Points, in no order, along strands that fork and pass close to each other.
Two points are linked if the straight distance between their rows is under 118. Some points are linked to none.
kose: -1	12	-3	-4	16	3	-22	-15	37	-27	-35	-16	27	-19	41	15	-14	-3	15	-40	5	-4	21	54	-12	35	-8	19	7	0	-30	-3	4	5	21	-34	-4	-6	-5	-16	-17	16
logot: -4	-18	43	-52	1	26	41	27	-15	11	36	-50	0	18	-7	38	84	20	8	-1	8	10	-10	-59	1	-46	-5	24	-33	35	21	20	-4	3	-5	6	17	-14	-3	4	-5	-3
Sagur: -11	6	-6	-27	-1	12	11	14	-1	-17	34	-3	-4	-26	7	17	16	16	-32	-8	-3	-18	7	-23	4	-13	22	8	-14	0	30	-10	8	-11	-11	-15	20	8	12	6	-23	-34
Doni: -7	-9	2	-10	-24	2	-21	6	30	-10	39	-20	8	4	8	-44	29	-19	1	9	-8	-28	56	-3	29	24	2	-6	-6	-25	30	-54	-4	-38	7	-15	14	4	-13	1	-8	22
Nipuz: 20	-13	11	28	-4	-5	-53	-27	0	9	-13	-8	26	6	27	-36	-48	-33	10	9	11	4	13	23	20	55	-15	-28	-18	-23	10	-18	-9	-15	-10	-5	3	10	-6	4	49	15
bol: 2	-8	-22	-5	-9	28	28	-20	15	2	6	-19	-43	-3	22	13	12	9	-11	-13	18	33	-3	14	-9	-21	11	13	12	25	14	-5	-25	-11	21	-30	6	-41	6	7	-21	-13
Sige: -13	-18	-15	-13	-13	-27	44	-7	-23	-3	7	-1	-9	4	18	22	-1	11	-18	-50	-12	-8	7	-13	-14	-10	-26	26	15	7	-20	23	-26	7	16	-18	9	-10	29	-26	-48	-1
vofot: 21	-3	-14	-19	23	7	2	12	26	-44	3	14	-22	0	-17	-35	-37	22	27	15	9	1	15	7	1	8	-15	0	-7	-33	5	-30	11	-60	-12	33	15	4	-4	9	24	-33
disib: 32	20	-26	10	-22	-30	-3	-7	-21	22	0	-7	54	-46	-14	8	-8	-35	-25	0	-6	-18	-16	5	13	20	-15	-29	-16	-13	21	3	33	20	-10	-20	-16	14	20	-14	28	2
Gube: -22	13	-14	26	-20	-25	0	7	13	22	6	6	15	0	10	-13	-6	-24	28	-1	-21	-19	19	29	10	20	1	6	9	-21	1	7	-6	30	33	-23	-16	16	-12	-20	-12	29
Guzek: 40	6	-23	29	-13	-15	23	-17	-30	16	-31	-35	21	-26	-27	-6	-2	-3	-1	22	-6	-8	-32	-4	24	14	-16	-28	8	-15	-10	7	20	18	-3	-3	-17	-1	5	-24	32	18
Davav: -10	-12	-28	-5	-25	-1	16	-27	-4	-10	-20	-1	-6	-7	46	-13	-27	-10	-3	-33	-29	11	-1	-7	-29	12	5	-9	-12	-10	6	0	-1	-46	18	2	1	-19	28	-19	18	-33
tatos: -18	3	27	-25	6	-29	-1	35	-23	-24	11	18	15	-1	10	50	0	27	-7	-22	-7	0	-8	14	-21	-24	-11	9	14	43	-21	-1	-13	34	-14	-12	-26	-3	-1	-14	-40	19
ked: -20	-23	20	1	-14	9	17	10	-34	-1	-16	-22	-1	20	-32	26	44	9	-3	-5	-1	19	-4	-39	-20	-24	-8	33	5	28	-6	22	-27	24	-14	29	-7	-24	-19	-8	-16	37
misu: 57	-6	-16	18	-13	-3	39	-52	-15	5	-38	-27	2	-13	-13	-9	-10	3	-17	18	-4	13	-32	-7	3	11	-6	-30	11	-3	-17	13	22	10	8	12	-21	-29	10	-2	49	-14
nipe: 6	-21	-13	31	-20	8	7	-6	10	10	1	-19	-44	17	-17	-51	-28	2	38	39	3	0	6	16	13	6	13	0	19	-40	10	-14	-6	-15	8	-4	3	-12	-17	-2	7	8
pasol: -24	-23	-14	-14	10	54	13	-16	35	0	0	-50	-19	32	4	-14	30	6	-8	22	53	32	19	-16	-2	-25	-2	0	-9	33	22	-16	-30	-40	-25	2	23	-34	-4	28	-14	22
vol: 36	-4	11	1	0	15	0	-31	10	20	-20	-28	13	-35	1	-26	-8	-15	-27	-30	-5	-44	-1	-8	35	19	-21	-20	15	-20	-12	-40	29	-36	-33	22	9	-6	31	1	27	-19
zukul: 20	7	-24	1	-17	-4	41	-27	-17	3	-17	-2	-15	-7	-4	4	-36	1	-33	5	-3	2	-25	-24	-2	-20	6	-21	13	-2	-12	-3	23	3	1	12	5	-10	17	14	35	-40
zata: 3	13	-4	8	-57	-22	-12	-9	-18	25	9	-18	35	-4	-10	16	14	-28	-39	26	-38	-17	27	-21	37	1	27	-11	-15	-32	48	-35	21	12	-7	-22	0	15	14	9	35	-28
Bupe: -13	-3	5	-2	17	12	-1	-3	10	-15	-23	16	-8	18	-24	-24	9	7	0	5	14	-10	9	-18	14	10	-2	12	30	3	-17	-3	-3	-11	-9	42	8	15	-16	17	21	22
Voz: -13	-3	-13	-2	12	-17	7	-34	-10	-18	-4	6	23	19	42	14	-53	-7	-6	-5	30	40	-8	12	-34	18	2	-32	0	15	-25	15	-20	28	14	-14	-10	-39	-9	10	5	-5
Bega: -46	8	-12	23	-21	-15	-23	30	-40	-44	-23	0	38	46	-5	-18	-15	0	24	7	-8	18	-28	-8	-53	-11	-9	2	-28	-7	-17	24	24	17	-16	14	-19	-7	1	-28	-8	32
linag: -5	-14	0	-16	36	38	22	-10	19	5	19	-16	-21	29	-6	-15	15	12	-10	16	63	56	8	-40	-12	-23	-1	-19	-24	20	15	9	-33	-11	-28	18	22	-28	-2	28	0	10
rusir: -9	-6	-9	-21	36	41	-21	-14	22	-34	19	-23	-34	-18	29	-32	-44	9	-9	4	19	-8	21	1	-21	2	2	-10	-29	-10	1	-4	11	-37	-12	-17	14	-6	8	-1	-70	-36
bik: 0	-11	-24	-1	24	19	1	2	-7	-22	-15	-8	-10	-6	4	-6	-18	0	-3	-4	26	7	-30	-8	-42	-17	-9	-15	-9	-2	4	14	18	27	-3	-2	8	12	6	3	-11	7
zupim: 24	23	-9	3	-17	14	-1	-4	24	14	5	-29	17	-3	-7	-32	36	-13	0	17	-33	-36	31	3	40	20	-8	-28	-7	-34	23	-49	19	-32	-15	-14	-7	10	3	-5	23	14
vur: 1	-18	3	-13	35	25	26	8	13	-3	30	-7	-57	7	-14	-15	-1	21	1	2	62	27	9	-22	5	-22	-14	-8	5	8	11	19	-38	5	-24	4	19	-20	1	4	-40	13
ruvul: 4	9	30	16	-23	-18	-6	16	-22	16	-5	39	-18	34	-18	22	10	15	28	23	-75	2	-2	1	19	-3	19	43	32	9	-29	-7	-10	-4	9	22	-14	-4	-38	7	6	1
zape: 26	-2	-25	-22	-9	25	-14	20	23	8	18	0	23	-23	-13	48	56	-12	-18	17	20	41	-19	14	-29	-18	21	10	-24	29	35	16	-15	20	13	-40	-25	-3	-10	9	20	-14
lubu: -29	-15	-1	-7	-11	6	-56	37	6	-4	20	26	-24	-2	-32	-14	14	-15	9	-8	-10	3	7	5	-17	-16	30	61	-7	15	34	19	0	-18	-6	8	24	47	-12	-1	16	-9
rafol: -26	-14	-21	-23	-12	4	-54	19	-2	-27	12	4	7	-18	-4	-20	-24	-19	9	-17	-14	-10	6	13	-21	-1	31	46	-20	-8	22	6	15	-29	9	7	18	28	-2	-12	-1	-33
Sem: -27	5	-30	-16	43	-4	10	-11	13	-47	-8	-15	11	-16	25	-47	-38	3	-7	-36	28	-17	18	3	-36	15	-28	0	-6	-7	-35	16	-3	-12	2	-4	-14	-10	16	-25	-50	-1
lumad: -2	6	-32	-6	5	9	18	17	29	-29	19	24	-14	11	-1	-29	10	10	14	22	8	7	17	-5	-25	12	-14	-24	-15	-22	14	-20	-9	-52	8	0	-4	-7	-8	3	15	-4
pini: 22	8	7	19	-30	-15	-7	30	-5	5	12	31	-19	8	-37	27	16	15	29	46	-45	6	-14	21	34	-16	44	32	39	15	-2	-1	5	9	15	9	-12	21	-35	19	17	-29
pirov: -17	-33	19	-21	-15	10	26	17	-19	11	14	-24	-25	33	-5	37	52	16	8	-13	-17	31	-16	-44	-17	-40	-10	41	-24	44	4	28	-24	-2	-11	4	3	-18	15	3	-21	0
Fome: -13	6	6	-17	31	9	-2	27	18	-22	-14	25	-16	9	11	-5	16	38	17	-32	11	4	19	19	-28	-5	-18	34	-11	-1	-9	-7	-6	-37	-7	12	-2	1	-5	-21	-25	2
Puvod: 0	8	1	1	17	-13	14	14	30	-7	10	45	-13	-20	-31	4	-14	4	11	12	14	-12	-5	18	11	-4	17	-3	63	-16	-9	9	0	38	26	1	1	30	-31	22	-3	-9
Zak: -10	1	13	-32	-2	2	30	7	-1	-8	18	-4	1	-41	-21	23	34	24	-40	-28	10	-31	24	-12	15	-10	10	24	30	7	-1	2	15	-2	3	3	20	-1	10	7	-12	-30
sibo: -9	22	-17	0	-7	-23	1	46	-28	4	24	51	33	0	2	38	35	-18	-21	0	-19	20	-24	4	-44	-30	8	-7	-2	36	3	33	-5	28	25	-8	-19	27	13	-11	11	1
Zon: 10	11	-15	46	-7	-2	-7	2	23	22	-9	14	9	-17	2	-13	-13	-21	37	3	9	-2	-19	64	3	20	0	-14	7	-21	-10	21	14	34	33	-41	-19	15	-8	-3	-2	36
Zov: 2	14	9	-4	33	11	29	-2	29	-9	18	24	-41	-8	-6	-3	-42	34	14	1	34	-6	0	22	9	-14	4	-21	39	-15	-9	-5	1	18	1	1	13	16	-6	17	-39	-16
Nef: 60	-22	1	32	8	48	22	-26	51	20	-23	-53	-32	11	-51	-36	38	5	28	44	-3	0	-29	16	29	10	-12	12	5	1	-36	-5	29	-48	-10	19	15	-37	2	24	38	10
revo: 3	9	-11	19	14	5	-7	44	45	-15	13	45	-6	14	-17	-19	32	3	28	18	3	18	5	18	-26	3	0	-4	-5	-14	22	-8	-2	-29	12	0	4	22	-18	4	15	4
Moz: -20	19	-27	15	-15	-4	53	-10	-9	-4	-6	30	-9	54	25	-12	14	14	-16	-3	-42	40	23	-26	-27	-2	-1	-18	1	-10	-13	-10	-14	-23	8	22	-10	-17	4	-2	11	-7
zemoz: 0	14	-10	1	6	-6	27	-35	-3	-4	-17	4	31	-1	33	8	-5	3	-21	-22	16	22	23	7	-12	29	-6	-15	43	20	-36	10	-35	14	28	-7	-14	-32	-12	5	-5	18
busu: -49	-5	20	-8	-2	-9	-3	10	-51	0	23	-1	-43	-14	-10	-9	-56	8	-10	-1	-4	-32	-32	-25	12	-52	9	4	-3	-13	10	1	25	33	-16	-4	20	23	23	-13	-51	-11
zimif: -37	0	-5	-29	19	-19	-26	9	-14	-49	18	8	38	20	43	13	9	0	-45	-17	3	7	41	-33	-29	-1	6	-18	-11	13	9	-6	-31	5	-9	1	8	13	-12	9	-8	22
vidu: -5	10	0	-13	21	8	-2	1	19	-3	-14	12	-16	-2	31	11	3	7	11	-59	11	-7	16	39	-2	19	-17	24	13	-3	-19	-9	-28	-19	7	-17	3	-8	-2	-13	-39	16
Nofig: 8	2	-20	14	-17	-8	-17	-22	-8	-20	-17	4	33	-14	38	21	-46	-18	13	9	10	35	-15	33	-32	19	16	-21	0	16	0	13	-9	29	34	-24	-10	-17	-21	-2	30	-1
viror: 9	-23	17	11	23	8	16	-8	-5	8	-21	19	-17	20	-46	-21	17	-14	8	33	12	-13	-4	-43	35	-8	-9	-12	25	-2	-15	17	7	-10	-12	64	13	15	-19	19	46	10
vanak: -51	-19	-2	-7	-4	-17	26	5	-21	-14	-4	-27	-1	29	28	1	-15	4	-1	-30	-17	-14	27	-20	-7	-33	-13	4	14	-5	-27	9	-26	38	1	-4	-6	-15	8	-13	-77	29
kefu: 12	-4	-12	-20	37	23	7	23	3	-23	22	17	-24	-55	9	-1	-29	11	-43	-24	37	-31	-12	0	-27	-6	-22	-25	-26	-10	10	12	21	6	-13	-10	18	2	41	-18	-51	-24
voge: 9	11	8	21	-40	-21	16	34	-6	27	2	23	-23	-6	-19	28	-16	6	31	36	-35	9	-35	21	14	-41	42	5	18	-5	15	0	13	26	11	-14	-18	15	-8	1	12	-30
Sut: 5	13	-11	24	13	6	-10	-39	20	10	-43	-14	26	5	38	4	8	-19	-11	-7	3	-4	4	35	0	19	0	-5	32	17	-35	2	-15	30	20	-23	-12	2	-15	0	-6	22
vivet: 19	10	22	-10	25	17	-24	3	27	13	7	4	1	6	-37	5	52	-6	5	31	34	10	-3	1	31	-1	19	22	11	39	21	9	-13	-7	-4	11	24	19	-33	40	42	1
viv: 41	-18	-16	21	-8	25	13	-33	20	-18	-49	-65	11	-4	6	-31	5	14	-7	-1	-11	12	7	16	0	42	-16	-2	-5	-11	-42	-4	10	-36	-17	-5	-21	-37	3	-9	19	21
Rofin: 4	8	-32	-1	-25	-33	-26	-5	-25	-9	18	-17	50	-29	-24	13	1	-27	-16	14	9	3	-6	-1	-15	-4	9	-22	-7	-1	38	16	22	54	3	-24	-15	21	3	-18	18	13
ret: -33	-39	22	-23	-16	-40	-1	-24	-25	-14	29	-22	-10	6	22	2	-64	7	-9	-38	-20	-21	56	-21	22	5	3	33	14	-16	-4	9	-20	18	11	-1	16	-1	11	-3	-48	-9
nit: -31	6	-1	-8	4	3	-26	18	27	-13	20	-33	6	-13	38	-31	-4	-11	4	-24	-10	-50	57	-1	9	18	-17	-18	-25	-31	14	-40	-2	-29	-6	-15	12	9	9	-16	-44	12
ror: 5	10	13	-13	24	18	39	9	32	22	23	32	-45	-4	3	14	0	25	-15	-7	49	6	-5	2	5	-31	-9	-24	14	4	5	3	-9	13	-16	-3	19	5	12	19	-28	-2
getak: -35	-12	61	-33	7	10	-10	20	-29	23	47	9	-32	7	11	52	-8	33	-28	-22	-4	-13	-14	-42	5	-48	5	25	-25	20	23	12	-30	29	-28	-10	45	5	18	21	-48	-14
pifa: 22	10	22	-43	25	-4	28	-12	1	12	-6	12	4	-20	4	47	39	25	-50	-25	40	-6	-13	-23	7	-18	-12	10	3	23	1	8	5	-11	-2	10	12	-12	27	9	6	-29
gukef: 22	-11	5	23	-23	-22	-6	-21	-18	36	5	22	-6	-20	-18	-8	-30	-24	5	-8	9	-32	3	9	42	41	-3	-19	36	-37	-6	9	-1	14	27	18	9	17	-6	-12	23	14
dib: 4	-6	-28	3	-10	-15	-49	1	-8	-15	11	-30	57	-43	-7	17	-6	-25	-6	-6	19	6	9	30	-7	1	20	15	-16	7	22	13	5	41	22	-50	-14	19	-10	-13	-14	11
ven: -17	-9	21	8	-5	-44	-10	-20	-34	7	12	46	10	-19	-26	-7	-26	-9	-5	-29	11	-36	-2	-3	10	17	-2	-6	32	-16	-14	15	11	26	15	15	17	13	3	-9	2	24
namos: -15	7	27	-48	8	17	24	44	-19	8	45	-29	-13	-14	3	35	50	28	-17	0	-6	-14	-6	-41	16	-52	-1	21	-38	27	35	-7	18	-1	-13	-3	14	3	13	1	-13	-28
giri: -18	1	6	-9	27	1	-18	44	11	-14	9	25	-8	19	-21	-6	39	11	35	-10	7	3	12	-5	-23	-19	-6	34	-25	-1	26	8	-5	-15	-14	13	14	28	-19	-2	-3	11
rera: 15	31	-23	15	-24	-22	36	13	-24	29	9	41	18	-1	-7	26	47	-6	-27	15	-35	20	-25	-16	-13	-7	-6	-14	0	15	-10	25	5	14	32	11	-27	14	0	-1	29	8
fes: -37	-5	5	3	12	-19	-16	33	-24	-28	4	-12	8	21	23	19	-4	20	11	-19	4	-4	12	7	-22	-20	-23	14	2	13	-17	11	-33	40	-9	-21	-16	-1	-4	-14	-72	40
Zibi: 24	-24	20	27	-20	-35	-27	-38	-11	27	2	6	11	-2	34	-23	-52	-26	17	7	12	-9	21	18	34	72	-9	-15	16	-31	2	3	-29	-10	12	12	17	4	-10	-7	52	16
dage: -35	-25	38	-24	3	-2	4	15	-35	16	31	-2	-54	30	13	44	4	19	-3	-15	-11	32	-19	-38	-10	-56	6	14	-15	29	15	5	-31	22	-29	3	18	-1	11	9	-29	6
Gapa: 15	-1	17	7	25	20	-36	-8	-8	-3	-37	-37	25	-4	-38	2	4	-2	6	22	16	-2	-20	-4	20	-13	4	6	-3	3	7	6	18	31	-42	13	0	22	-13	20	28	20
piz: 27	-2	11	18	-9	17	-18	12	7	47	-2	17	-15	12	-48	1	48	-19	26	23	6	11	-13	-5	24	-1	6	29	-4	24	16	27	-14	-15	-6	22	5	11	-27	15	53	12
Kidam: -30	9	27	6	20	-12	-17	-40	-4	5	-22	12	-7	25	33	-25	-47	0	6	-34	-1	-29	25	13	33	15	-6	-4	37	-14	-24	-10	-13	12	5	9	4	6	10	-1	-15	13
bezov: -1	34	12	14	-4	-61	-9	16	-45	0	-15	29	55	22	3	4	-1	-3	25	3	-43	3	-19	20	13	32	-17	-2	-7	2	-38	11	6	21	19	6	-24	10	-14	-24	32	20
Pid: -30	-7	-17	11	-16	-9	12	-13	-28	-9	-15	23	4	41	45	-18	0	-18	3	-18	-26	21	11	-16	-45	3	-2	-2	-20	-12	-9	-4	-7	-25	25	19	-1	-14	13	-15	16	2
zamiv: 30	28	19	-27	47	30	18	4	5	0	-27	-20	11	5	-15	39	27	24	-14	9	30	19	-41	-8	-8	-32	-12	-38	-28	32	-1	20	29	16	-23	6	-10	-6	2	22	19	-13
siz: -20	-15	1	-16	10	25	-38	-2	17	1	26	-25	-23	-22	45	-29	-46	3	-5	-18	2	-33	45	-8	6	16	-16	-26	-33	-16	14	-32	-7	-45	-12	-18	12	-11	10	-7	-67	-15
Koga: -3	5	23	20	-30	-39	-2	16	-33	-7	-9	35	10	46	-10	29	-5	6	18	50	-86	9	-22	-12	-1	-5	25	2	37	21	-42	0	-6	16	-4	36	-33	1	-31	20	21	4
Nalab: 13	21	14	-7	3	-45	9	26	0	-5	27	51	24	-21	-35	23	-14	11	-4	2	9	-21	-2	11	25	16	-2	-14	40	-8	-10	8	9	35	2	9	-7	23	-13	7	4	10
rabu: -2	-10	-25	-11	3	8	-2	40	11	-7	36	18	-17	-48	12	2	14	-8	-43	-15	21	-33	-1	-7	-29	-23	5	-18	-31	3	20	18	15	7	-4	-28	19	15	38	-18	-29	-27
Dep: -18	4	-2	-3	-40	-8	-19	7	-13	10	43	-17	12	-22	-7	4	-4	-12	-21	36	-29	-40	29	-28	34	12	27	-20	-27	-45	44	-47	42	6	-4	-29	3	7	6	-2	-17	-37
Vore: -36	-23	52	-8	2	12	-11	15	-36	12	37	16	-43	-12	-17	6	-33	9	-20	-10	11	-33	-7	-43	18	-33	9	16	-28	-11	31	6	1	16	-41	9	49	16	18	2	-46	-12
dizo: 0	3	28	7	-2	-3	-17	-35	14	15	-23	-13	3	-7	15	-22	-23	-2	-15	-18	-8	-51	26	3	51	17	-2	-5	24	-29	-2	-43	21	-9	-14	8	13	6	10	10	8	-4
liki: 24	-12	-22	13	1	41	28	-18	52	18	-11	-2	-47	-15	10	6	25	-1	15	-6	-2	24	-15	45	-24	-9	14	12	13	4	-4	-6	9	-19	24	-27	9	-26	14	-1	-25	-26
rav: 15	5	20	-13	30	14	5	-4	-20	11	-28	-24	8	10	-13	15	9	7	10	22	31	18	-38	-39	17	-10	-12	-18	-32	22	16	1	17	0	-30	20	-2	9	2	3	39	-6
goz: 17	13	11	-51	36	21	24	3	-8	-10	-18	-24	6	-2	16	49	28	35	-27	-1	31	26	-12	-26	-23	-25	-28	3	-28	44	2	13	6	-2	-23	2	-15	-28	29	1	-6	-19
Gapo: -14	-18	28	-21	6	53	16	-19	13	-1	-19	-51	1	36	-27	4	40	22	18	31	26	29	-4	-14	19	-25	11	31	-8	42	4	-19	-14	-26	-26	8	5	-56	-12	33	10	-1
datu: 26	25	11	0	6	13	5	-9	32	18	-9	22	7	-37	-3	24	0	2	-16	-27	0	-13	-17	46	16	8	-4	-16	3	-19	-14	-16	38	-5	-2	-20	6	21	13	6	10	-28
Bag: -14	-24	-21	17	-36	-6	-43	-9	0	-4	-6	-30	24	-18	39	5	-26	-28	17	9	-1	23	4	37	-26	23	21	14	-13	-3	12	3	-4	23	43	-49	-6	-12	-8	-10	-4	2
Vara: 53	3	6	17	14	25	-13	9	15	21	-40	10	-8	-8	-54	-8	48	-2	37	28	17	15	-28	5	9	21	-16	35	-15	16	-4	14	2	-24	-4	42	-10	-2	-9	-2	44	5
rugiz: -34	11	-18	10	46	2	12	-9	14	-25	-26	3	3	29	28	-65	-51	9	5	-12	25	4	21	4	-23	6	-27	-25	-3	-28	-50	5	-2	-20	-14	17	-13	-4	14	-18	-32	-5
rovib: -36	18	5	25	-22	-8	-10	20	-26	0	-8	10	-10	19	1	0	-25	-17	29	11	-50	-12	-19	15	-4	-33	43	25	12	-7	7	-3	25	28	3	-16	-16	37	-4	-3	-7	-13
duvan: 0	14	0	-12	-30	7	13	-3	10	-2	14	-41	10	-18	5	-12	8	6	-5	19	-20	-44	23	-29	31	7	-8	-31	-24	-35	26	-58	38	-35	-13	-1	-2	-6	22	-9	-13	-31
tova: 3	-9	5	-8	-46	-29	17	-21	-20	28	36	-5	-18	12	17	15	-2	-4	-21	1	-31	0	10	-32	12	11	3	-22	0	-35	42	-22	-25	0	5	-13	10	-9	18	-4	-2	5
tum: 25	7	-23	-7	9	18	-9	14	0	-8	-5	0	39	-7	-27	40	37	-13	-15	31	16	31	-27	7	-41	-13	15	17	-2	45	-7	37	9	25	7	-2	-33	-5	-17	9	43	-1
peve: -20	3	25	34	-29	-36	-16	-3	-44	-9	-13	13	48	67	29	23	-21	-27	8	44	-79	-3	-3	-4	6	15	30	-2	30	11	-38	-4	-16	29	7	22	-48	-4	-41	3	43	10
Lago: 4	12	13	6	1	-22	-34	-12	-3	12	-1	10	18	5	36	-10	-68	-13	21	25	-2	-13	-4	9	19	30	6	-35	-20	-41	19	-22	20	4	6	1	7	7	5	9	11	-12
nalor: 17	15	-14	19	-22	1	45	-11	-25	22	-13	24	-7	24	2	-3	48	8	-18	17	-20	25	-9	-30	-6	9	-16	-31	6	7	-18	6	-12	-8	20	28	-23	-17	3	-3	33	8
daki: 17	-12	-23	-2	-14	-3	13	-46	3	-13	-19	-38	9	-6	32	-27	-33	-3	-11	-25	3	23	20	7	-18	54	-18	-1	-3	0	-15	-9	-10	-30	8	-7	-22	-48	16	-8	18	-10
kagob: 30	-4	-21	36	-3	19	6	-18	51	20	-9	24	-34	-7	-1	-1	6	-5	25	6	-2	16	-21	61	-7	13	9	-3	18	-6	-9	-5	-9	5	25	-32	-5	-3	-17	3	2	1
sab: 10	11	-13	-15	-8	5	59	-26	-11	3	-5	-15	-7	7	20	29	-6	25	-20	4	1	22	-5	-14	-6	-18	13	-4	8	17	-1	-16	5	4	9	-12	-9	-31	11	8	5	-41
lizi: 2	25	4	-4	-13	-7	-47	17	6	-8	19	15	24	10	-2	12	-4	2	1	23	-11	3	19	14	16	0	23	-2	-3	-12	29	-27	-2	6	1	-15	-4	25	-31	28	19	-11
ker: -45	-6	7	6	26	-13	11	-36	13	-4	-23	-12	-18	42	28	-53	-68	-10	-1	-40	6	4	32	1	2	22	2	3	11	0	-40	-6	-24	-14	-10	28	9	-19	10	-1	-36	-14
gis: -23	-3	18	0	-4	-10	-32	-12	-34	-3	1	-4	-8	-6	-10	-14	-72	2	3	10	-6	-31	-17	-11	19	-16	11	-22	-11	-31	17	-12	29	8	-12	8	23	26	14	7	-11	-21
kebo: -14	21	14	-7	-1	-49	9	18	-40	-27	-14	33	41	17	13	21	-17	7	22	-12	-20	0	-7	10	-5	2	-22	-1	8	16	-41	4	6	18	3	4	-30	-15	0	-30	-12	21
dogur: -16	-11	9	6	12	-4	-6	-1	-6	-16	-18	16	-6	25	-33	10	43	15	-10	-10	-6	-1	19	-15	-12	4	-15	29	36	21	-34	28	-36	7	-3	38	-3	-2	-22	3	-17	50
bigem: 62	-13	-5	50	-9	38	15	-21	32	15	-46	-56	-1	6	-28	-27	35	14	13	33	-3	20	-8	28	9	31	2	8	7	-10	-43	-2	11	-33	-15	8	-7	-52	-11	12	14	19
seme: -2	-7	-23	-35	55	14	-2	1	10	-43	5	7	-10	-39	27	-25	-63	26	-16	-25	32	-10	6	5	-42	11	-5	-19	-28	-2	-17	14	23	-15	-4	-12	8	-1	16	-9	-61	-42
lavi: -3	30	7	14	-20	-43	-32	-1	-28	-4	-6	16	70	31	22	11	5	-20	-6	19	-51	3	5	-9	10	21	6	-9	10	8	-6	-6	-2	23	11	8	-28	7	-10	3	35	16
tid: -16	-8	-13	23	-23	-19	33	4	7	-5	-2	-7	-23	12	-1	-30	-15	13	37	-3	-22	-13	22	3	7	4	-2	2	9	-43	-9	-4	-14	13	28	-10	-10	-8	-6	-24	-32	15
ver: 10	-9	-37	-15	14	8	-34	19	26	-17	19	-9	17	-47	-17	-36	-2	-26	-12	0	22	-28	0	-7	-13	7	-7	-22	-19	-21	14	-5	37	-5	-10	2	-7	33	8	-13	8	12
toze: 15	28	-26	11	-2	-41	-27	22	-27	15	7	57	50	-19	-10	27	23	-36	-19	-17	6	20	-23	30	-28	-3	-12	10	-5	33	15	46	-8	16	25	1	-8	26	7	-22	22	11
Vapu: 18	5	14	-4	19	5	1	8	24	13	-1	34	-33	-14	-25	-20	-7	12	37	-22	6	-17	-9	16	15	7	-14	-4	-13	-28	-2	-28	17	-57	-12	26	17	13	15	-1	23	-21
kilu: -20	-6	4	5	-30	-20	6	-28	-17	24	16	-8	23	7	52	-3	-4	-23	-17	-32	-13	2	30	0	6	50	-32	-29	-2	-10	1	2	-42	10	24	-19	2	-10	15	-17	1	57
Kezo: -2	-7	19	-7	2	32	7	10	29	26	11	7	-66	-11	-10	-16	13	-1	6	-44	10	-18	-11	1	6	-14	-17	13	-3	3	11	-25	-10	-56	-23	20	25	-9	34	-3	-11	-16
Nuze: -1	-4	33	-16	36	38	-38	-3	22	9	-17	-28	-14	1	-31	3	25	-7	15	10	34	0	-11	-8	29	-20	15	31	0	25	21	-8	3	19	-41	13	15	28	-22	29	10	10
sote: 28	-23	-5	32	-2	28	19	-6	47	-1	-13	-11	-42	2	-41	-44	11	8	43	35	-10	-10	-18	31	28	-3	14	29	30	-20	-11	-20	21	-38	3	10	7	-10	-11	12	17	2
gepez: 41	9	-14	-23	-13	1	10	10	11	28	23	15	4	-50	-15	38	46	-10	-38	8	29	25	-20	-6	-13	1	5	-16	-24	18	42	16	-17	-5	12	-28	3	-8	4	16	41	-18
laka: 23	5	-23	8	-3	-23	-31	22	-20	-18	-5	29	45	-22	-34	23	28	-15	3	4	23	29	-17	9	-30	22	-3	18	5	35	-2	39	-10	12	7	13	-18	13	-25	-9	36	25
vapi: -42	19	-10	43	-13	-26	-29	16	-11	23	-3	19	19	23	10	-16	-5	-40	35	11	-57	5	-7	37	14	-3	30	22	5	-6	-1	11	2	33	24	-19	-19	40	-10	-15	-17	10
Fimu: 58	-9	12	22	11	53	-16	-13	47	31	-34	-35	-25	-9	-49	-21	51	-18	34	14	3	-4	-30	9	18	2	0	9	-23	17	-3	3	30	-40	-16	17	8	0	2	9	39	11

A fork is a point with three links. Follow the links from the first point to the second and name the forks in between, in order.
goz / Kidam -> Sagur, seme
rera / dage -> Nef, Sagur, pirov
rabu / duvan -> seme
Nef / peve -> Gube
siz / vur -> seme, Sagur, pirov
kebo / rera -> Gube, Nef
viror / dizo -> pirov, Sagur, seme
voge / Vore -> Gube, Nef, Sagur, pirov
getak / Fimu -> pirov, Sagur
lubu / kagob -> giri

Follow the links from the first point to the second, and from the first to the third. Name the last point that the two ways share.
vivet / Doni / Kidam -> seme
Sem / tid / Puvod -> Sagur
Lago / dogur / rabu -> pirov
peve / Rofin / bigem -> Gube
rera / pirov / Nofig -> Nef
kebo / piz / sibo -> Nef

A fork is a point with three links, a tip a point with one. Leave the first point through the second and follow the links. Name the first fork or tip that comes.
viv / daki -> gepez
Koga / peve -> Sige
tatos / kebo -> Gube
pirov / dage -> Gapo
